A landscape with many peaks, sampled at points; each row gives a point and its height.
From any point a climber steps to the highest of the 2 points nearest to it. It stops when none of these is higher. Distance is the straight distance between rows; heights are no part of it.
muvun h=2.94: [ 24.5  20.2 -12.7  26.5  -2.6  25.1  18.6   3.2  23.3   8.5  23.5   2.1
  -7.1 -15.1  -0.1   9.7 -21.3  -5.3  11.3   2.2 -19.3  15.5  -4.6  -2.1
  36.2   9.1 -28.1  23.5  17.1  -5.9]
pab h=3.56: [ 13.3  14.4   9.4  13.6 -16.1   6.0  -4.3   9.6  10.6 -20.4  -3.0 -15.2
   8.9  -2.5  -3.9  -0.3  34.7   0.3 -15.1  -5.4   5.8   0.1   7.4 -15.1
  -9.8 -20.5  36.5 -15.3   5.3   9.3]
Rivu h=6.46: [ 22.1 -16.0  15.5 -27.5  -9.0 -15.4 -10.2  35.7 -24.8 -12.6   5.0 -13.5
  -3.1   6.2  10.7  -3.1   0.1 -10.4  24.6 -14.5   6.3  -2.3   2.0  12.9
 -11.5   2.3 -13.8  23.9 -20.2  -3.1]
nagib h=4.72: [  1.4  -1.0  12.1   2.1  11.7  10.0   7.5  13.4 -11.8   9.6 -15.8   2.0
 -17.8 -19.7 -14.7  43.1 -35.7  -6.2 -15.3  15.9  -3.9  -1.8 -25.7 -20.0
  -2.5 -15.8  -9.4   0.2   5.9  10.2]
Vuvaz h=3.72: [-31.3  -1.0   8.8   5.4  39.6  15.4  -1.2 -20.5  12.1 -14.0 -20.0 -20.2
   3.8  -9.9  17.0  15.1 -38.1  -4.3 -27.4  31.9   2.5   0.2   7.5   5.3
  21.9 -17.0  12.2  37.4 -32.4  28.3]
Fomi h=3.68: [ 16.9   9.6  -7.1  10.8  13.7  24.0   9.2 -10.1  13.1  -4.4 -32.7  -6.9
   2.0 -27.5  -8.9  26.8  15.1  -5.0 -29.1  14.9   3.9   7.6  -2.0 -13.7
  20.4   0.7  25.2  14.6   7.4  42.2]
boli h=2.07: [ -5.2  -6.8  -7.2  -8.1 -15.1   6.2 -12.9   8.9 -13.8   2.7 -14.1 -22.2
  19.6   8.6 -15.4  -5.8  23.7  18.8 -20.0  -3.0  13.5 -22.4   2.6   9.8
 -28.4 -15.8  15.6   6.8 -12.1   9.4]
las h=2.62: [-40.0  -0.4 -19.6 -25.5  -5.8   9.0 -22.0  23.6 -18.8 -22.5  10.1  -1.2
  -4.7  18.9   0.8 -46.2  25.3  -2.1  19.7   4.1   3.5 -10.8  12.5  19.8
  -8.1 -29.1 -16.0   0.6  -6.1  -2.1]
Valiv h=2.42: [  2.4 -24.0 -28.3 -33.3  -7.6 -26.1 -10.0 -13.2 -20.6   4.2   2.5  11.7
   8.0  -3.2   0.3  -2.0  26.4 -10.0  25.1  -4.7   8.9 -18.5   1.4  39.6
  -1.5  16.4   0.2   4.6 -24.5 -23.1]
Tuzo h=4.00: [  1.1   8.9  -9.0  -7.7 -13.5 -15.2   0.4   9.4  -3.7   5.4 -21.4 -21.6
  -0.5  15.4 -14.4  24.2  30.0 -11.1   2.6  -6.3  22.9 -18.9   1.3  -1.2
 -28.3  15.3  35.4 -35.0  18.9  26.4]
zuvol h=5.00: [ 40.2 -16.7   9.7   2.5 -16.9   3.2  12.5   6.9 -19.9   5.9  21.8   6.2
  -1.7  -7.5   3.3 -12.2  10.7   5.3  19.9 -31.9   3.7   5.0  14.2   9.7
 -16.6 -12.8 -18.1  20.2   3.9 -10.8]
zuba h=1.50: [-56.1 -16.2  -4.0  -8.2   8.4 -28.2  -1.8 -16.9 -31.0   6.5 -14.1 -17.3
 -16.9   7.6  -4.5  10.7 -39.8   5.5  -9.6  -9.5  28.8  -8.0   7.1   8.5
 -33.6  -1.2   2.4  -3.0 -12.6   2.4]
Vak h=4.88: [ 19.0 -19.0  33.2  16.2   4.5  -0.4   1.9 -34.1  16.6   9.0  -9.3  22.0
  19.3 -19.1  22.1  -5.5 -28.9  10.0 -21.0 -13.8  -4.4   8.8  11.3 -11.7
  12.2   5.5  21.6  -5.5  -9.8 -22.8]
lunat h=3.15: [ 40.2  15.8 -15.0  -1.0 -37.8   2.1   1.1   7.6  28.7  16.2  -8.1 -18.2
  23.9  22.4   7.4  -8.6  38.9  16.8   4.8 -13.9  -0.3   5.2   9.1  -4.3
  -7.3  43.6  14.1  -9.0  19.6  30.4]
seseb h=4.22: [-24.4  20.1  10.1  -1.6   6.5   7.6 -12.7  35.4  -5.8 -26.5  11.7 -17.3
 -16.8  22.4  15.0 -40.7  -1.9  -8.1  13.0   3.2   2.7  22.5  12.4  -2.2
  -5.4 -13.5 -29.3   4.6  -1.4   1.0]
fazi h=6.26: [ -2.4 -15.2  26.1  -0.1 -22.6   9.0  -6.0   2.0   9.9  23.7  -9.5  -5.1
  11.0   2.1 -26.3  34.5 -29.3  37.7 -32.6   2.6   0.4 -10.0 -19.7 -20.1
 -13.4 -10.1   0.5  -1.8  -1.8 -17.6]
kiv h=5.22: [-20.4   3.1  40.0   7.4  15.2  31.0   2.2   9.8  -8.9  -3.5  18.7   6.5
  -8.9   2.6   8.3 -37.6 -28.0 -14.5   0.3  -6.2 -15.2   6.0  16.9  -7.3
   2.5 -59.3 -32.5  22.4  -4.8 -16.6]
zibi h=5.39: [ 19.8  -9.9   5.4 -11.8 -17.9  -1.7 -21.0  31.0  -1.6  -9.0   9.4  -3.2
   8.4   9.0  -7.5  15.6  11.1 -20.0  12.9   3.1  -2.7  -4.5  -4.7   5.2
   2.0   3.1  -8.1   6.2 -25.5 -17.6]
Nar h=3.44: [ 47.2  17.9  -6.4   9.6  -4.6  17.2   3.4  19.9  12.7 -12.6  20.8  -7.0
  -0.1   0.8   6.9  11.2  10.0  -2.0  17.3  -8.8 -18.1  21.3   1.0   1.2
  15.3  16.3 -22.5  26.0  10.0  13.1]
dogu h=1.38: [-39.8 -23.9 -19.5  -6.4  19.2 -30.5  11.5 -35.9 -35.2  -0.4  -4.4   8.0
 -15.6  -9.6  -4.1  17.0 -21.4 -11.1  -0.1 -10.2  34.4 -15.8   1.5  23.2
 -19.8   4.5  29.2  -3.9 -13.4  -2.8]
vom h=4.24: [  6.2   6.8 -19.0 -25.6 -23.5   3.1   9.1  24.3 -22.1  28.3   8.8 -14.4
 -10.3   9.0 -27.4  25.2  27.4   2.2   6.0  -7.4  -1.2 -19.3 -19.2   0.2
 -34.7  -4.0 -15.8  -0.5  14.2  10.2]
Miga h=2.68: [ 32.3  13.0  -6.5  34.7  -8.2  19.3  15.6 -22.7  15.7   8.6  26.9  18.4
   5.7 -22.4  -3.8   1.4 -10.0 -10.1   1.4 -11.3 -17.5  14.0  17.5  -1.0
  27.7 -10.0 -25.9  20.8  -1.1 -33.2]
nuban h=4.19: [-34.0  17.3 -34.9  -2.6  12.9  -3.6  16.6  -9.2  11.3  16.3   2.3  10.8
 -16.4  -4.5  -6.6 -12.9  14.3  16.7  11.9  19.2 -16.1   0.0 -19.5  -9.3
  10.7  27.8 -17.6 -24.8  32.7  20.3]
zovag h=5.64: [-28.6 -14.7   9.9  -0.4  14.3 -20.1  -8.3 -14.6  -7.6 -17.0   3.3   1.3
   0.9   5.2  22.4 -22.3 -18.1 -15.9   3.0  -3.0   5.7  -4.0  15.0  14.0
   7.3   2.8   6.0   6.7 -28.4 -21.7]
torok h=5.13: [  6.5   0.4  23.4  36.3  -7.3  -4.8  20.0 -42.0  15.5  14.0   6.4  14.2
   8.4  -4.7   8.1 -28.8 -26.2  14.3 -12.3 -29.0   4.1  15.4  25.4  -8.2
   2.8  -6.7  -0.6  -5.1   0.0 -35.6]
Sovom h=3.99: [-17.7   6.7  20.0   2.4  26.5  -1.9   6.5   0.7  -9.6 -14.5  -0.5  15.9
 -31.6 -20.0  -3.8  26.7 -38.0 -28.8   1.0  27.0  -9.5   1.6 -24.2 -24.3
  11.7 -20.3  -4.2 -11.2   8.9   1.3]
Laz h=5.33: [-30.7  10.1   8.9  14.1  -5.8 -30.2 -23.9  -1.8   3.2 -35.5 -10.1 -30.7
   6.2  26.3   9.3   3.7  13.3  -9.1  -9.8   8.6  27.5  -4.4   7.0   1.3
   0.9  -5.2  55.3 -45.1 -10.1   6.3]
fode h=2.70: [ -6.2 -19.6 -27.8 -28.1   0.7 -31.4  -5.7 -15.2 -24.2 -10.3 -15.3   5.0
   7.4  -7.5   3.6   3.0  17.1 -14.7  10.8 -13.3  14.0 -27.7  10.2  35.6
  -5.0  18.6  39.3  -7.3 -26.1  -3.9]
lofu h=1.98: [-27.8 -18.3 -24.9 -21.3  39.2 -22.0  -7.4  -8.0 -30.7 -16.6 -20.1  -5.2
 -11.8   4.0  23.0  -8.7  -4.1 -12.7  25.7   4.1  17.2 -11.6   6.8  31.8
  -3.9  29.7   3.5  11.7 -10.6  27.6]
sugel h=0.32: [-13.2  10.4 -28.2  10.8  17.1  16.2  -5.2  -9.9   5.1 -22.1  10.1  19.4
  -0.3   3.8  25.2 -70.2  27.4  -7.9  17.4 -10.8  -9.5  18.2  28.6  16.9
  17.1 -12.6 -13.4   2.8   5.4  -5.3]
nufub h=0.74: [-28.4   4.6  -5.7 -11.1  23.7  10.5 -19.7  17.6 -13.8 -44.0   0.9  23.5
 -13.7   5.1  19.8 -32.5  21.4 -24.7  15.7  25.0 -13.7  -0.9   4.3   3.9
  22.0 -13.0   6.2 -22.0  12.3 -10.2]
Kofun h=2.03: [ 10.1 -11.5  -6.9  -2.8 -12.1 -14.7  -0.7 -22.4  19.6  23.6   1.9   1.1
   5.7  -0.7  -4.5  31.4 -18.2  10.0   7.7 -10.0  24.5  12.0   1.3   0.8
   7.2  37.3  11.2   1.2  -0.4  -2.1]
Fevi h=1.24: [-37.5  -8.6 -13.6 -13.1  22.5 -15.0   5.9 -13.5 -28.7  -7.8  12.5  17.8
 -19.0 -11.5  -5.1   9.3 -14.9 -14.3  10.2  -3.6  10.9 -19.0  -3.8  13.3
  -6.6  -5.5  -1.9  -9.6  -5.1 -23.9]
guna h=0.49: [-23.5  21.4 -20.8   7.1   6.5   1.2  -5.2   8.6   7.3 -25.7  13.6  13.4
  -4.5   7.5  14.3 -32.1  17.5  -9.9  12.6  10.9  -1.4  16.4  19.1   6.4
  26.8   8.9  -2.9  -9.5   2.1  -7.3]
veko h=4.15: [ 22.8  17.5  27.2  30.5 -17.8  21.7  -1.1  13.0  20.5  -9.5   7.9 -11.5
   9.0   5.0 -19.0  10.8  23.2  13.3 -29.4   9.3 -17.1   9.8  -3.4 -26.5
  17.0 -27.0  24.0 -12.3   9.9  -8.9]
Tored h=3.32: [ 31.5  16.5  16.9  15.4 -28.3  -6.8  -5.4  30.7   7.5 -27.2  21.1 -21.9
  -1.6  21.5  15.5 -22.6  20.5   1.8  16.7 -17.2   4.0  18.2  11.6  -7.0
  -0.4   4.6  11.6 -13.6   8.1  -1.3]
zab h=1.02: [-46.4   3.8 -13.7 -19.6  31.4   0.1  -8.7   9.5 -25.2 -26.1   6.2  25.4
 -26.4  -4.4  -2.4  -0.2  -3.3 -29.3   7.2  29.9  -0.4  -8.3  -2.1   2.5
   2.5  -3.0   0.7 -25.9   6.7 -18.4]
Zefut h=1.80: [ 12.8   1.5 -22.9 -23.9  14.3   6.5   9.4  16.5 -39.4  -6.7 -16.3   5.1
  -8.7 -11.6  -1.2  -7.5  43.3 -20.3  14.3 -14.1   6.0 -28.5   3.0  13.2
 -21.9   6.8  13.8  -8.0  15.0  26.1]
fegod h=5.37: [ 27.5  -4.9  35.4  18.6 -22.0   5.9   4.8 -11.6  15.4   8.4  13.7   2.8
  12.3   3.5   2.2  -8.3 -23.8   6.6 -19.2 -28.9  -1.3  10.2  17.5  -0.4
  -1.2 -18.3  -8.6   8.2 -17.2 -38.2]
luv h=5.25: [-23.7   1.5   6.7   9.2   9.0 -16.5   1.2 -14.1   1.6  -0.2   7.5 -12.1
  -6.0   9.4  17.2 -24.7 -22.9   4.0   4.1  -6.8   8.3  25.7  12.6  -2.2
  13.6   3.7 -17.9   9.9 -18.5 -11.2]
bepo h=4.67: [ -1.6  15.3   9.5  26.6 -21.0  15.4   8.0   0.3  29.6  12.5  16.0   0.3
   4.7  -3.6 -23.3  25.6   4.3  12.0 -34.5   9.6 -20.9   3.6 -20.6 -26.5
  25.3 -27.1   5.9 -16.9   2.0 -25.7]
mul h=6.12: [-37.6 -14.4  16.1   1.7  18.9 -27.6 -20.3 -14.3   1.9 -24.1  -7.8 -22.7
   0.9  21.3  32.8  -5.9 -32.4 -11.9  -5.8   5.5  26.6  20.1   7.4   7.0
   1.5   5.3  29.6  -0.1 -26.3   8.8]
geg h=5.97: [ 36.5 -15.1  17.6 -15.4 -28.6  16.4 -19.2  39.7  16.2   5.2  12.2  -8.0
   6.8  17.0 -15.9  51.1   3.6   2.2 -14.7  16.6 -30.4 -15.4 -33.9 -11.1
   1.2  -8.7   0.0  11.0  -9.5  -7.6]
sizug h=2.21: [ -1.2 -21.0 -10.6  -6.0 -11.2 -32.8  10.4 -29.8   1.8  26.3   9.9  25.2
  -7.3 -10.4  -6.6  22.4 -35.5   1.8  18.0 -15.1  21.9   2.9   0.7   9.8
  -2.8  38.6  -2.1  -0.4 -13.6 -28.1]
Fubu h=2.83: [  3.1   3.7  -8.2  -4.9  28.5   4.0   4.8 -10.3   9.3 -12.6  -7.8  16.0
  -3.0  -9.0   4.9  -6.1   7.0 -16.4   1.5  16.2 -16.4   8.2   0.7  -1.6
  25.3  18.8  -5.7  22.5  -1.0   7.6]
pona h=4.70: [ -2.3   6.1 -10.4  -7.5  -5.9 -15.8 -18.4   5.3   2.6 -13.7 -13.1 -26.2
   8.2   9.1   6.4  15.8  13.4 -16.8   7.1   5.2  23.2  -3.2   4.3  -3.5
   1.7  16.0  47.7 -21.0  -8.6  25.0]
gedul h=5.72: [  9.9  -7.3  34.6  16.0 -36.9   9.5   1.8  -3.2   9.2  28.7  13.9  -2.2
   3.7   7.2 -15.5   8.7 -26.1  34.5 -24.0 -16.3   5.2   7.3   3.5 -13.3
 -16.3 -15.8  -4.3  -8.9   2.2 -34.4]
kozet h=1.40: [ 27.0   6.5 -29.8 -29.6   2.4  13.5   1.0  23.5 -13.6 -13.3 -10.4  -6.8
   9.4  -4.1   6.9 -10.3  61.8 -26.6  23.3  -9.5  -3.5 -20.4  10.2  18.0
   5.8  10.4  20.1  -3.0   7.0  18.5]
Fuzi h=1.17: [ 35.5 -14.0   2.8  -7.9  40.5 -23.7  10.3 -22.6 -10.6 -25.0  -9.4  51.5
 -14.1 -25.0  27.6   0.3   5.2 -32.1  18.1  13.1  -4.7   1.3 -10.4   2.2
   7.7  23.4  19.1 -15.8  18.3  -2.0]
munug h=1.56: [ 27.0   5.6 -14.3  -2.3  37.0  -3.1   0.5  -5.9 -24.0 -25.8 -13.4  32.2
 -14.3 -25.1  13.0   2.0  23.8 -35.1  10.2  14.4  -6.8  -0.9  -3.6   0.7
   8.2  14.3  15.1 -11.0  21.8  17.8]
bep h=5.74: [ -5.6  -4.2  35.2   6.2  12.4  13.6  -6.4  13.8  -8.8   7.6   1.8  -9.5
  -4.5   6.5   4.9 -51.6 -12.8  14.9  -6.6  -8.7 -21.1   1.8   0.4  -7.8
 -22.2 -45.2 -35.7  20.0  -2.0   4.7]
Meb h=6.47: [ 18.1   1.5   7.4 -15.1 -16.2  15.1  -4.4  20.6   1.6  24.0 -23.3 -18.3
   4.2  -0.4 -27.3  42.7   6.0  21.5 -21.1   7.2   7.3  -8.3 -12.8 -15.4
 -26.1   8.3  -1.2   2.4  24.0  36.7]
dagem h=5.52: [-16.0  -0.8  14.9  10.9 -10.9   6.9   1.0   0.7  20.6  39.3  -7.8   1.3
   5.7  10.5  -9.8  -6.2 -15.3  40.6 -31.8  11.8 -19.8  -8.3 -24.3 -20.9
  -3.7  -9.1 -12.8  -9.3  15.4  -0.1]
fef h=5.41: [ 21.0 -11.0  13.8 -14.6 -13.8   1.2  -0.9  32.3 -32.7 -20.6   6.0  -2.7
  -5.8  -4.1   1.2 -19.1  19.3  -5.1  17.1 -26.6  17.6  -3.7  16.2  13.1
 -19.5 -29.5   3.3   7.5 -11.2  -3.4]
Zupo h=4.04: [ 29.7  -4.9  -6.6  11.0 -12.0   2.4  26.5 -20.8  26.3  19.3  15.2  45.0
  -1.5 -31.9  -6.6  42.3 -17.8  -6.4   5.0  14.4 -20.6  -7.2 -29.1  -7.2
  24.9   6.8 -10.1  -8.1  15.2 -31.5]
mopus h=4.97: [-34.1  14.0 -29.2   5.2  18.3   6.1   8.9  -5.4  -4.4  22.3   2.5   1.5
  -3.2   4.8  -2.3 -23.8  -1.2  18.4  10.0   1.3  -3.7   3.1   7.6   3.2
   0.6  15.0 -28.2   8.7  14.6  14.9]
Pubo h=1.99: [ 29.9 -19.3 -21.5 -33.0  -5.4 -14.7  -9.1   0.4 -11.8 -11.9  -1.3  16.5
  19.5 -10.2   6.9   4.7  55.0 -33.9  32.2  -6.8  -2.7 -21.7   4.5  23.9
   8.6  27.1  15.9  -8.8  -6.4  -7.4]
dus h=4.32: [-45.3   9.4 -10.1  19.1  35.7  20.7  -9.2 -13.0  23.0  -9.6 -28.1 -20.9
   6.4  -4.9  17.5 -16.7 -17.2  16.2 -30.1  19.8  -3.6   9.7   9.3   3.1
  18.9 -10.8  -4.5  31.0 -18.0  37.5]
meza h=3.62: [ 46.0  -4.9   0.7   9.8  -1.4   2.7  28.3  -8.8  20.2  17.9   4.6  31.0
 -14.8 -29.7   1.0  54.4 -21.0   4.5  -5.6   2.8 -11.4   6.8 -23.8 -18.7
  10.8  21.0  -9.3   9.5  20.7   8.2]
sevup h=3.19: [-15.3  30.1  -4.9  24.2 -17.7  11.4  -2.2  11.5  34.4   0.8  15.6 -12.1
  -1.4  12.1  -3.5 -10.8  11.8  10.7  -0.4  23.4 -21.4  13.6 -15.7 -15.4
  23.2  15.7  -6.1 -33.5  18.3  -4.8]
fotu h=2.51: [ 14.0  -4.4   0.1   6.9  -6.6   4.2  15.6 -29.4  -0.1   9.9  35.3  34.4
   0.7 -13.6   3.2 -12.3 -16.4 -16.3  12.6 -18.0 -16.3  11.5  12.5   5.2
  17.3 -10.5 -31.3  11.0  -4.6 -48.7]
Kozud h=4.79: [ 10.7  -8.5  15.4   4.4   8.1   3.1   1.7 -11.4  21.7  20.6 -19.0  -5.4
  22.2   4.6   2.8 -15.2  -2.1  32.2 -20.7  11.9 -18.0   0.8  -7.7  -9.6
   4.1  11.6 -12.8   3.4   0.3  13.6]
sekad h=3.01: [ 32.6  10.0  -4.7  14.8   9.3  26.4  18.4 -12.4   9.0   6.3 -13.9  20.4
  -0.6 -36.3 -13.6  40.6  -1.8  -8.3 -18.3  12.3  -2.5   4.3  -6.6 -18.5
  16.5  -2.4   9.9  10.1  16.8  10.3]
luse h=3.05: [-16.1   1.6 -20.5 -29.3  -2.6  12.2 -18.6  38.1 -23.3   0.9  12.3  -1.3
  -9.2  16.8 -18.8 -15.8  17.8 -10.5  24.3   3.7  -5.6  -5.8  -2.1  16.5
 -10.2  -8.8 -33.4  22.1  -5.9   5.7]
lagis h=3.75: [ -4.1  16.5  20.4   3.3  -7.4  -6.5 -21.1  36.8  -4.2 -25.7   7.0 -25.1
  -2.3  25.8  18.6 -24.5  13.3   0.5  10.8  -8.9  10.1  18.9   5.6  -7.8
 -17.3 -13.4  -6.7 -17.1   4.2  13.0]
Luso h=5.19: [ 22.0 -12.5   3.1 -15.9 -31.1  11.8 -16.4  41.7  10.1  -2.0  21.4  -4.8
   6.9  14.9 -26.4  28.4   6.8 -14.5   4.0  17.3 -21.6 -15.3 -20.5   3.2
  11.1 -18.0  -8.4   3.8 -26.5 -38.1]
pup h=5.61: [-56.8  23.5 -22.4  13.8  23.7   3.8   5.3 -13.6  -5.3   8.5 -14.5 -16.4
  -4.3   7.4  -3.2 -29.0  -8.0  19.1  -6.6  -2.0   8.3   0.2  14.6   9.5
 -16.1 -12.4 -11.1   9.2  13.7  17.9]
Mik h=3.14: [ 32.3  23.9   3.9  19.0 -22.2  -4.2  -0.7  13.8  20.8 -35.4   8.8 -21.6
   7.9   5.5   7.8  -7.5  28.8 -20.5   2.8 -15.6  26.4  21.9  20.6  -1.5
  -5.9  -2.1  25.0  -7.4  -3.9   6.2]
Toka h=5.07: [ 11.9  -0.4  -5.0 -14.7 -39.1   5.8   9.7   8.7  -9.4  33.9  -6.3  -5.1
   2.1   2.4 -33.0  37.6  23.1  19.0  -6.1  -9.3   9.5 -24.1  -6.6 -17.8
 -41.1   2.1   8.1  -3.7  24.5  14.6]
gamo h=1.79: [-28.5  -5.7  -4.0   0.1 -17.5   6.7  -6.3   2.2  -9.8  32.5 -11.9 -23.8
  15.1  16.5 -23.1  -1.6  -6.1  40.9 -19.7 -14.7   5.3 -21.7   1.9  13.3
 -24.9 -23.3 -10.1  17.1 -14.9  -3.2]
Nagi h=4.21: [ 37.1  -2.4   3.3   5.5 -15.5  12.6  -6.0  -9.1  36.7  21.7  -6.6   7.8
  28.8   4.2   8.1 -26.5  16.2  21.7 -16.3   6.6 -26.8   1.2  -1.7  -1.5
  18.8   6.7 -13.6   8.0   0.2  -1.8]
bes h=4.73: [-16.4   2.3  38.2   3.2  29.2  28.0  -5.9  10.7  -7.3 -16.8 -14.1   3.4
  -7.4 -19.7   7.8 -14.3 -29.2 -18.7 -17.5   2.2 -11.4   7.4   5.9  -7.7
  10.5 -54.4 -15.9  20.5 -17.4 -10.0]
fur h=2.37: [ -5.8 -17.7 -18.0  -5.0 -14.5 -18.5  19.9 -33.7  -2.3  25.6  33.2  27.0
  -1.9 -10.0  -4.7   0.3 -20.6 -12.1  21.8 -13.3  -2.1  -1.2  -1.6  10.1
   8.3   6.1 -26.3   0.1  -9.1 -47.1]
gido h=4.77: [ -8.4  -2.5   8.9 -10.2   9.1   0.8  -1.8   4.7  -3.4  -1.2  17.0  -5.7
  -2.5  15.2   8.7 -37.5  -1.4   1.2  21.3  -6.8  -8.9  16.6  15.9   6.3
   1.6   2.0 -37.6  19.6  -6.0  -5.4]
satem h=1.83: [ 18.4   0.0   1.1   1.1  -1.3 -28.8   3.8 -16.6   3.2  -3.4  -7.4   6.5
  -5.5  -5.1  22.7  17.7 -21.8  -7.9  14.0 -10.6  28.8  22.4   5.7  -2.3
   6.1  41.3  18.2  -9.1  -2.2   4.4]
doz h=6.40: [ 15.2  -5.5  34.1  13.1   5.3  27.0  14.6  -3.7  -7.1  21.4   6.8   8.7
  -2.1  -3.6   7.2 -37.4 -27.1  19.5   1.6 -19.2 -26.4  18.4  13.4 -15.4
 -18.0 -24.3 -35.1  25.9   8.7  -2.6]
git h=1.63: [-43.6  -6.7   8.9  -9.2  -6.9 -16.2  -6.5  -2.5 -24.6  24.0  -7.7 -24.9
   4.7  16.1 -16.6  -2.3 -37.2  24.4  -9.3 -13.1  19.7  -4.5  -0.3   6.3
 -36.0  -4.4 -22.6  10.5 -12.7  -5.0]
Rapo h=5.62: [-11.6 -25.8  26.0 -16.2   0.6  -3.4  -3.7   8.3   2.8  28.0 -10.0   5.6
   4.5   4.0 -20.4  32.7 -36.4  12.6 -20.9  14.4  -2.7 -16.7 -35.8 -14.1
 -14.7 -13.5 -20.8   1.6  -1.8  -6.3]
Gev h=5.20: [ 17.5  10.3  17.4   9.1 -32.2  23.1   1.3  30.6  30.0   5.3  17.0 -14.7
   4.2   7.5 -31.2  50.5  -4.3   6.5 -19.9  25.3 -20.5   0.0 -36.0 -23.7
  10.7 -16.9   0.2  -6.3   3.0 -18.2]
zita h=2.23: [ 17.3   6.9 -32.8  -3.9  25.7  -8.0   0.2  -6.5  -9.6 -14.5 -14.5  11.5
  -2.1  -6.8  16.2 -19.7  30.7  -7.1  16.5   5.4  -6.0   1.7   9.9   6.5
  12.5  27.9   2.2   5.1  13.1  16.1]
sokit h=4.33: [ 14.4  -0.2  14.8  23.3 -34.7  10.6  17.1 -15.2  41.6  25.8  28.9  19.2
   9.7 -14.0 -14.9  38.5 -24.3  13.5 -11.5   6.2 -15.1  -1.7 -18.8 -15.9
  19.4 -10.7   1.7 -12.1   7.5 -42.3]
Sil h=5.01: [-53.9   2.4  -0.1   3.1  17.4  10.3  -7.9   0.9   6.0   2.7 -15.1 -24.8
  13.8  15.2   9.2 -33.4 -12.8  25.4 -15.1   4.9  -3.4  -2.7   6.5  13.5
  -2.8  -6.1 -19.0  23.8 -17.9  18.1]
Zuge h=2.34: [ -5.7 -12.9 -31.2 -31.0  19.0 -20.2   5.8  -1.8 -36.9 -12.0 -18.0  -1.3
   3.2  -4.3   8.4   0.8  25.5 -17.4  19.4  -6.7  19.2 -29.1   6.8  32.5
 -17.4  20.8  25.8  -1.3   1.0  28.1]
fatuk h=3.63: [-25.4  22.6 -30.3  13.4  -0.3  -9.7   8.2  -4.2  33.3   9.4   5.6  -4.3
 -10.6   1.8 -11.8   2.8  12.1  13.7  -1.6  23.1 -10.6   8.8 -23.8 -14.5
  28.6  36.3   4.3 -40.2  25.7  11.8]
rizir h=3.41: [  4.6 -11.9 -10.6 -10.1  -5.2 -20.2  -1.7 -14.6  -7.5  17.8 -19.9   2.9
   6.3  -4.5 -16.0  32.0   9.6  13.9  -5.5  -5.9  12.5 -20.0 -14.3  -4.4
 -20.6  24.1  26.8 -29.1  10.7  15.8]
Zez h=5.66: [ 33.5  -5.3   4.7  13.0 -11.1  11.7  20.3  -3.1 -16.7  24.9  19.1  13.7
  -8.5  -1.0   1.9 -17.9 -12.9  20.4  15.7 -24.2 -21.9   9.2  11.7   2.6
 -15.3  -6.8 -45.3  23.1  24.2 -10.8]
Gatu h=3.46: [-14.2  13.3   6.2   5.6  25.4   2.9  15.0  -3.0  10.3 -13.4   7.4  17.7
 -18.8 -17.9   5.7   5.5 -26.1 -21.2   7.8  20.2 -11.2  13.0  -4.6 -17.1
  28.8   8.9 -20.6  -8.4   8.9 -14.3]
tuni h=1.44: [ 15.4  -7.3   5.8  -2.0  27.5 -34.9   1.0 -26.6   0.1 -22.0 -18.1  25.1
 -10.8  -8.8  29.2   3.9  -1.5 -11.7   8.4  12.9   2.5   3.0 -19.7  -4.8
  -1.8  34.3  32.5 -33.7  10.0  14.3]
Dab h=1.64: [ 20.6 -14.2   0.7 -11.1   9.8 -31.5  -3.4 -24.0   3.6 -21.4 -12.1  15.9
  -3.0  -4.2  20.5  27.0 -15.4 -20.4   2.0   9.4  23.5   5.3  -5.9  -8.3
  17.0  39.8  47.8 -23.1  -9.3   8.1]
fugo h=3.61: [-10.1  -2.3  -7.9 -21.3 -21.3   4.0 -10.2  29.2 -22.6  32.9  17.2  -7.4
 -11.2  24.0 -29.2  -2.3  15.7  10.1  16.0   2.2 -16.1 -16.1 -19.5   3.9
 -26.3 -16.5 -37.4  15.6  12.4   6.5]
lesot h=3.04: [ -2.3 -25.9  -8.5 -11.1  -4.2 -28.2  -8.0 -22.2  -2.1   5.0  -9.3  11.2
  15.3   6.0  -6.9   2.6  13.3  14.2  -9.9  -5.0   1.7 -22.1  -4.8  18.3
  -7.8  16.0  25.1 -25.0  -6.5  -3.3]
sukob h=4.20: [ 44.3   5.6  18.6   8.6  -0.3  12.0   1.5  10.6   0.1  -3.4  -0.2  -6.9
   1.1  -7.0  -3.3  -0.1   7.3   7.8  -2.4 -10.8   2.1   9.9  11.2 -12.6
  -8.7  -2.1  -3.2  17.3   6.6  11.8]
Dirob h=5.73: [-28.5  -0.5  13.1   2.6   3.3 -32.3 -17.5 -19.6   3.3 -26.5 -19.6 -40.4
  10.8  18.7  26.0   2.8 -20.1  -2.2  -5.1   4.3  43.7  11.8   4.4   0.4
 -10.1   2.6  48.4 -30.1 -16.1  22.6]
sado h=2.36: [-25.4   4.1  -7.9   0.5  -8.8  -1.9  -9.7   9.2 -16.4  -9.1   3.3 -13.4
   5.7  23.9 -17.1 -41.8  25.8  14.8   2.4 -11.5   9.5 -11.9  13.1  18.2
 -24.5 -29.9  10.3 -13.7 -10.7   3.3]
Lavu h=4.85: [  6.5  13.9  -7.4   2.2   4.0  19.0  10.5  -2.1  -2.4   9.0 -28.5 -25.4
   3.4 -10.6 -16.2  29.0   6.3   9.8 -13.1  -6.6  21.1   0.8   3.5  -2.3
 -12.7   5.0  13.8  22.7  10.4  38.4]
rovu h=3.69: [ 26.4  18.7 -16.0  20.4 -23.7   9.7   0.2   1.5  34.8  11.5   8.7 -15.1
  23.7  19.8   5.9 -25.2  39.6  20.0  -4.4  -7.4 -17.9  14.5  11.5  -3.1
  11.8  13.0  -6.0   4.6   5.6  11.0]
denil h=4.13: [-23.7   7.9  10.8  16.2  34.1  32.1  -0.3  -7.2   0.6 -20.0  -9.7  -1.8
  -6.1 -28.2   5.6   5.4 -25.8 -21.5 -22.0  21.0  -2.0   5.2   5.8  -1.5
  18.4 -33.0   2.7  25.5 -26.2   9.6]

For each start below, name the point where the climber stops.
git: Meb
Tored: mul
munug: fazi
lesot: mul
tuni: doz
Miga: doz
guna: Meb

Call two points neighbours if one is among the 2 nearest of the other. Go from one point of each pair to the other, from neighbour to neighbour, staying as high as possible. Name the lowest point that can't be avoided.
doz / Meb: sekad
doz / geg: zuvol
doz / pup: Vuvaz
geg / Rivu: Luso
